Each row is a point on a landscape with many peaks, with its height.
A climber steps from a point to whichever of its 2 nearest points has the largest rise for the distance, and stops where none of them is higher. Distance is the straight distance between rows; heights are no part of it.
z_391: [ -1.7  27.4 -39.5  -1.8   3.5 -37.9 -10.5  33.5 -17.3  26.5 -22.2  13.1
  57.5 -12.0 -17.6 -39.5  26.3  -8.6  -6.4   8.2 -64.1]  h=193
z_27: [ 19.5  -2.3   7.7 -22.5  15.5 -18.1  -3.8 -29.2  -2.9  -2.5   7.8 -26.6
   8.7 -19.7  -1.2  12.8  10.8  -5.0  35.3 -25.4 -29.0]  h=122
z_558: [ 22.6  -8.4   7.8  -9.6  -5.4  32.2   5.5 -35.3   7.0  -2.9  -4.1  -2.7
 -19.9  25.7   5.5   4.3   5.1 -21.4  -6.7 -12.5  20.9]  h=329
z_370: [  9.5  16.4 -36.7 -16.1  15.4   8.0  10.5 -14.4 -15.9  17.3 -14.0   5.0
  13.1  22.4  -9.9  -4.5  -4.1 -16.1 -36.3  19.1 -20.0]  h=477
z_510: [  6.3 -50.6 -31.6   8.3   5.1 -19.4  40.2  39.9  -6.8  41.4  18.4  -2.6
 -16.8  -2.0   7.9  43.2  -4.3  38.5 -38.9  34.5   4.2]  h=325
z_174: [ 30.9 -39.8  40.2  26.2 -10.6   5.5  17.4 -53.6  -8.9 -44.7  16.9  15.2
 -55.2 -28.3   8.0  14.8 -21.3  -7.7 -13.2  16.8  38.7]  h=125
z_277: [-17.6  17.5  35.2   7.0   4.6  33.6 -33.6  -4.7  11.1 -46.7   9.2  -8.2
  -6.6  11.4   7.7 -11.7 -20.4  -6.0  35.0 -14.2  37.7]  h=323
z_661: [ 31.2 -32.2  -7.6   0.6  -3.6  11.6  11.6  -4.4  12.2   5.1  -4.6  -0.4
 -29.5   7.4  12.9  28.7   2.2 -17.4 -19.4   5.5  14.2]  h=381
z_135: [-29.8   1.5   5.7 -23.9  -5.6 -18.7   4.3  32.3  15.3 -12.9 -17.8  -7.1
   8.2   8.3 -22.8 -23.8   6.3  25.8  62.8 -26.1   7.5]  h=677
z_411: [  2.6 -22.7 -26.9  -0.9  23.1   0.3   3.3 -10.9 -16.4 -22.6  11.9   5.5
  -1.6 -19.2   4.5  36.2   1.5   5.0 -21.0  22.1 -21.0]  h=292
z_494: [ 19.3 -56.6  -9.5  16.1  31.6   4.7 -12.3  -5.8 -41.5   1.9  24.9   4.6
  -6.8 -33.0   3.7  59.9  16.5  -8.4 -29.7  22.2  -9.2]  h=255
z_768: [ -8.7  23.5 -37.8 -23.7  -7.9 -22.0   4.7  33.6   1.9   6.6 -27.6   3.7
  13.6   3.4 -18.6 -13.1   9.1  13.2   2.1  11.9 -30.2]  h=502
z_242: [ 32.0 -50.1   7.3  26.5  -4.5  14.0  24.3 -17.5   4.8   7.5   2.2  25.1
 -61.0  -7.9  14.8  19.6 -10.6 -25.3 -40.8  19.1  40.4]  h=287
z_271: [ -8.5  11.0  20.9  19.5  20.6   6.8 -28.4 -20.4  -5.7 -25.6  14.1 -10.8
 -12.2 -13.2  17.7  13.4 -29.6 -17.5  -7.7   0.1  -7.4]  h=258
z_994: [ 14.0  -3.1  34.3  12.4  19.2  16.8 -45.1 -16.5  -6.5 -41.5  15.6 -26.8
 -27.3 -25.8   7.7  17.7  -3.3 -26.1  30.9  -6.4  -3.7]  h=236
z_63: [  9.8 -11.0  36.8  -4.0  -5.8  35.5   5.5 -35.4  -2.6 -31.3   6.5  -8.3
 -49.5   4.8   5.0  -6.0 -10.6 -16.3  13.3 -17.7  37.4]  h=286
z_588: [ 24.0 -27.4  16.1  40.7   7.1  11.8  -4.9 -45.9 -27.2  -8.4  11.1   9.4
 -41.8 -21.0  11.8  21.6 -12.4 -40.7 -49.9  20.6  -8.7]  h=160
z_358: [  9.9  24.0 -18.9 -18.9   9.9 -34.9 -31.2  20.8  -5.2  15.0 -21.3   8.8
  50.8 -24.9 -20.4 -30.5  35.9  -4.4  30.8 -17.1 -45.9]  h=214
z_332: [ 20.3 -50.1   3.7  -6.9  26.3   1.6   9.1  20.7 -11.1   3.6  -0.8  -3.4
 -36.2  -5.6  -2.3  39.0  -1.2   8.9   7.9  -1.7  30.9]  h=447
z_243: [  1.0 -15.6  -2.7 -13.9  23.7   9.0 -10.5  25.4  -6.8   6.5  -6.1   2.4
 -18.1  17.1  -8.0   8.3  -4.6  11.9  13.8  -8.1  14.1]  h=509
z_670: [  0.2   2.1  -6.9 -28.7 -16.0 -26.2  -3.9  42.6  14.1  16.7 -33.4  -2.7
  16.3  31.6 -31.4 -19.1  17.4  41.0  44.9  -7.4   3.8]  h=598
z_403: [ -7.4 -20.3 -34.4  -0.2   7.3  -2.7  27.7  21.6   5.9  18.4   4.3  16.2
 -24.1  15.5  -0.4  15.1 -20.7  33.0 -29.0  43.4  12.5]  h=438
z_266: [ 10.4  -3.8 -36.0 -11.7  22.3 -16.5  10.7  33.4 -17.9  29.8 -14.4  -3.1
   7.4  10.1 -13.7  14.5  -3.6  13.7 -25.7  21.5 -28.4]  h=446
z_432: [  1.7 -38.6  -5.1   6.5  21.0 -23.0  -1.9  18.1  -7.7   8.8  23.6  -7.3
  33.4 -16.2  12.4  31.5  20.0  16.9   9.2 -15.0 -27.4]  h=243
z_425: [-17.9  31.7 -23.9 -31.0 -17.4   5.9   8.8  11.0  20.2 -18.3 -16.8  14.0
  21.7  15.2 -13.6 -16.4   3.7  19.8  12.2   5.8   6.3]  h=445
z_379: [-32.1  58.8   0.7   5.6 -25.2 -32.0 -15.1  26.9  12.1  19.2 -28.0  19.5
  52.9  20.9 -11.1 -56.1   2.3   9.5  -6.4 -10.6  -2.9]  h=136
z_755: [-27.3  21.3  24.3   3.8  -0.9  36.8  -3.5 -17.3  11.3 -10.8  11.4   7.8
 -14.8  29.3   7.9 -17.5 -30.6  -0.6  -2.8  -7.2  47.0]  h=383
z_944: [-14.4  -6.0  11.2 -11.6  -5.6  -5.7  23.2   1.5  36.4  -5.8  -1.5  -2.4
 -14.1  30.4   3.1  -3.2 -26.5  26.3  29.4  -1.6  54.6]  h=387
z_220: [  1.2  37.8  33.4  -4.4  -4.9  39.1 -20.6 -55.9  -5.7 -15.2  19.9 -22.0
  14.8   2.2  11.6 -17.7   0.7 -28.2  12.6 -37.7  -4.6]  h=226
z_919: [-14.6 -23.0 -13.9  -1.9  18.4 -33.0  -3.1  37.4 -18.8  20.6  15.6   4.1
  45.9 -22.2   0.8   0.4  27.2  25.1   9.1 -16.0 -58.4]  h=229
z_389: [-25.7  38.5 -16.6  17.6  -6.2 -14.8 -14.1   3.8  14.5   6.7  -4.4  -9.7
  35.8   0.0  10.7 -10.3  -0.4 -20.4  -7.9   4.5 -50.8]  h=259
z_871: [ 16.6 -33.3 -28.3   3.1  12.1 -30.7   8.4  78.1 -25.7  65.5  -4.0 -12.2
  37.5   2.7 -10.0  20.5  19.7  36.1 -24.8  12.8 -31.9]  h=32
z_76: [-20.1  41.6  13.6 -12.1 -18.2 -20.1 -21.0   5.4  16.4  10.8 -15.3  -6.4
  42.4  16.8  -8.1 -33.1  16.1   5.3  30.2 -31.3 -13.6]  h=167
z_43: [ -2.2 -20.1 -21.7  17.6   6.2  -3.0  19.0 -16.1 -10.1  -0.6   9.2  12.0
 -39.3  -1.0   3.6  29.5 -22.3   6.1 -43.7  47.2  -7.9]  h=340
z_10: [  4.8 -19.6 -19.0 -10.8   6.0 -59.4  -2.9  78.1 -26.0  44.3 -17.7  -2.9
  29.9 -21.1 -28.6   5.1  29.6  47.3  11.7   0.2 -32.3]  h=16
z_48: [-14.8   9.3  12.0  25.5 -16.2  31.5  19.4 -34.3  23.1   0.6  10.5  14.0
 -30.5  24.7  27.4 -10.0 -29.2 -20.2 -39.7  13.6  37.9]  h=542
z_137: [ -9.5  62.9  13.1 -25.5  -7.3   3.5 -27.7  -6.0   5.3 -32.2 -14.0   8.2
  58.5 -26.9 -18.2 -48.4  22.2 -18.5  48.0 -32.4   2.6]  h=273
z_255: [-16.8  22.8 -29.1  -5.8  -3.8   5.5  23.4  36.9  14.3  43.5 -21.2  -0.7
  -7.8  29.8   1.1 -26.8 -14.4 -10.3 -30.0   9.9  -8.8]  h=67
z_777: [-27.9  47.7  16.4  16.3 -31.6  52.2  13.9 -50.2   3.8  -7.7   8.5  -5.2
  -7.0  18.9  14.5 -12.9  -9.1 -35.1 -34.7  -5.7  26.1]  h=389
z_61: [ 32.0 -38.6  35.7  16.9  10.2   4.0 -14.2 -45.6 -23.2 -30.7  17.5  -1.2
 -38.0 -17.2  -0.2  30.3  -5.5  -3.8  -0.7   3.5  14.8]  h=159
z_910: [-15.1  40.3   2.5 -24.5 -22.3   4.4   3.1 -13.8  26.5 -21.9 -18.3 -15.5
   9.4   7.3  -3.8  -7.8   1.4  -1.2  26.3 -11.4  22.4]  h=396
z_545: [  3.7 -58.3 -14.6   8.5   5.3 -14.4  26.9  20.5  -6.8  21.9  18.8 -11.3
  -6.7 -16.5  15.2  53.0  15.3  18.4 -17.8   2.5 -12.1]  h=268
z_615: [ -1.1  23.0   1.3 -17.6  12.7  -4.9 -35.4  19.6  -3.2 -21.1  -7.8   6.3
  39.0 -36.9 -10.3 -33.5  31.1 -16.7  57.0 -32.1 -29.3]  h=239
z_943: [-20.6  26.5  27.1   3.2  -5.5 -15.3 -39.3  -0.5  14.8 -19.8  -1.1 -17.4
  27.2   2.8   0.9 -10.7   3.1   8.7  46.4 -24.2 -18.6]  h=186
z_655: [ -8.5   0.0  -9.8 -17.2  23.1  13.9  -7.0  22.1 -12.2  -6.8  -1.4   3.7
   5.6  -6.7  -4.8 -10.8   6.3  -6.3  18.0 -17.4 -21.3]  h=562
z_606: [ 16.6  22.2  54.0   8.5 -17.3  43.7 -12.5 -65.4  -5.4 -39.7  20.0 -30.7
 -22.5  -9.5  15.6  -9.8  -2.8 -32.4  15.2 -21.7  22.4]  h=253
z_522: [ -8.8  16.3 -23.2   5.0 -32.1 -37.9   7.8  72.4  15.0  40.8 -28.4  11.8
  31.0  24.9 -16.7 -45.6  13.8  37.2  -5.3   7.4 -35.6]  h=70
z_211: [ 35.3 -38.7  20.8  -2.9  10.3  -6.7  -6.2 -47.7 -11.4 -17.2  19.3 -20.9
  -9.8  -6.9   4.2  31.9  10.8   4.1  20.5 -15.8  -6.5]  h=135
z_516: [  5.4 -15.8 -33.7   4.2  -3.9 -32.1  13.0  79.7   3.4  50.6 -15.8  11.7
  34.8  19.6  -4.5 -10.7   4.5  36.9 -17.9  12.3 -20.9]  h=51
z_78: [-16.0  41.3   1.2   4.2  10.3   0.0 -17.9 -25.7   0.4 -25.3  15.9 -17.1
  21.4 -28.3  14.7  -4.0 -13.5 -27.7   5.0  -2.0 -32.9]  h=280
z_288: [ -5.2 -16.8  -9.2 -22.3  13.3 -27.2   7.5  51.6  -3.7   0.7 -13.1   0.6
  16.6 -21.7  -9.1  -6.3  11.9  14.8  38.6 -26.2  -5.9]  h=613
z_974: [-20.1  75.3  10.2 -10.5 -15.6  18.2 -24.9 -22.6   9.6 -33.5  -1.0 -10.2
  44.6 -22.6   3.5 -26.7   3.2 -27.9  18.2 -15.3  -4.2]  h=310
z_717: [ 12.4 -67.1 -11.0  25.4  -0.2  -0.4  23.5  22.2   3.4  38.3  14.6  12.9
 -50.7   6.4  12.3  43.0  -4.5  30.6 -37.6  38.2  31.7]  h=213
z_465: [ 27.7 -63.5  17.1  29.9  17.9  10.9  -4.6 -32.1 -49.1 -10.7  24.2  15.1
 -41.9 -34.2   2.6  41.8   8.0 -20.6 -36.9  20.8  -0.4]  h=207
z_46: [  2.4  17.4 -11.3 -17.5  10.0 -35.0   8.1 -16.6  -4.9  20.5  -1.2 -24.6
   9.7  -7.2  -5.7   7.0   2.0   6.1   0.6 -11.7 -40.2]  h=112
z_819: [-30.2  41.7 -22.4   6.1 -24.5 -12.3   6.7  42.3  21.9  43.9 -22.6  13.1
  31.6  41.4  -8.6 -47.3 -12.7  16.7 -22.5  12.1  -2.9]  h=101
z_766: [  6.9 -15.7  26.4  17.9 -22.6  34.4  13.0 -40.2  26.3   3.7   4.6  26.4
 -56.0  36.9   7.5  -2.9 -19.7  -4.2 -19.9  13.1  62.8]  h=352
z_159: [ -3.9  37.8  41.7  -7.4  -3.6  18.2 -39.2 -30.8   3.9 -27.2  18.4 -31.8
  20.9  -6.4  -2.9 -22.7   8.6 -11.4  64.5 -39.9  -8.0]  h=203
z_723: [-17.4  10.7 -33.7 -14.9  -2.0   7.4  32.0   5.8  15.6  -7.5  -2.0  18.1
  -6.2  12.9  -1.2  -6.3 -18.9  18.4 -12.6  21.5  13.4]  h=380
z_868: [ -8.9  34.0 -15.7  -2.3  -0.6  23.6  14.5 -43.0  -5.9  -8.8   2.5   0.8
   5.0  11.2   5.7 -12.1 -13.0 -28.0 -35.5  10.4  -4.1]  h=410
z_578: [ 27.9 -69.7  17.6  53.6 -27.4  15.8  27.1 -25.8  -1.4  10.6  11.8  56.2
 -75.6 -10.4  13.7  12.1  -3.9 -25.1 -54.3  40.6  31.6]  h=177
z_223: [ 11.7 -30.9  17.4   4.7  -6.1   7.1  13.9 -25.3  23.3 -17.4   1.9   6.5
 -48.4  21.6   3.3  13.7 -22.0  17.1  11.4  14.2  69.5]  h=501
z_991: [-16.9  67.2  17.5 -18.2 -31.6  36.4   7.1 -28.2  20.0 -30.0  -9.0 -19.8
  30.7  -9.1   4.4 -11.0   3.0 -33.4  14.7 -24.1  43.4]  h=350

Where does a climber stop that starts at each point below?
z_588 -> z_403
z_332 -> z_135
z_137 -> z_425

Call two points neighbours if one is among the 2 nearest of the other. Go from one point of each pair to the other, from neighbour to neighbour, staying as high as possible. Name the lowest point that can't be avoided.
z_403, z_768 -> z_723
z_223, z_425 -> z_755
z_48, z_768 -> z_777
z_768, z_370 -> z_266
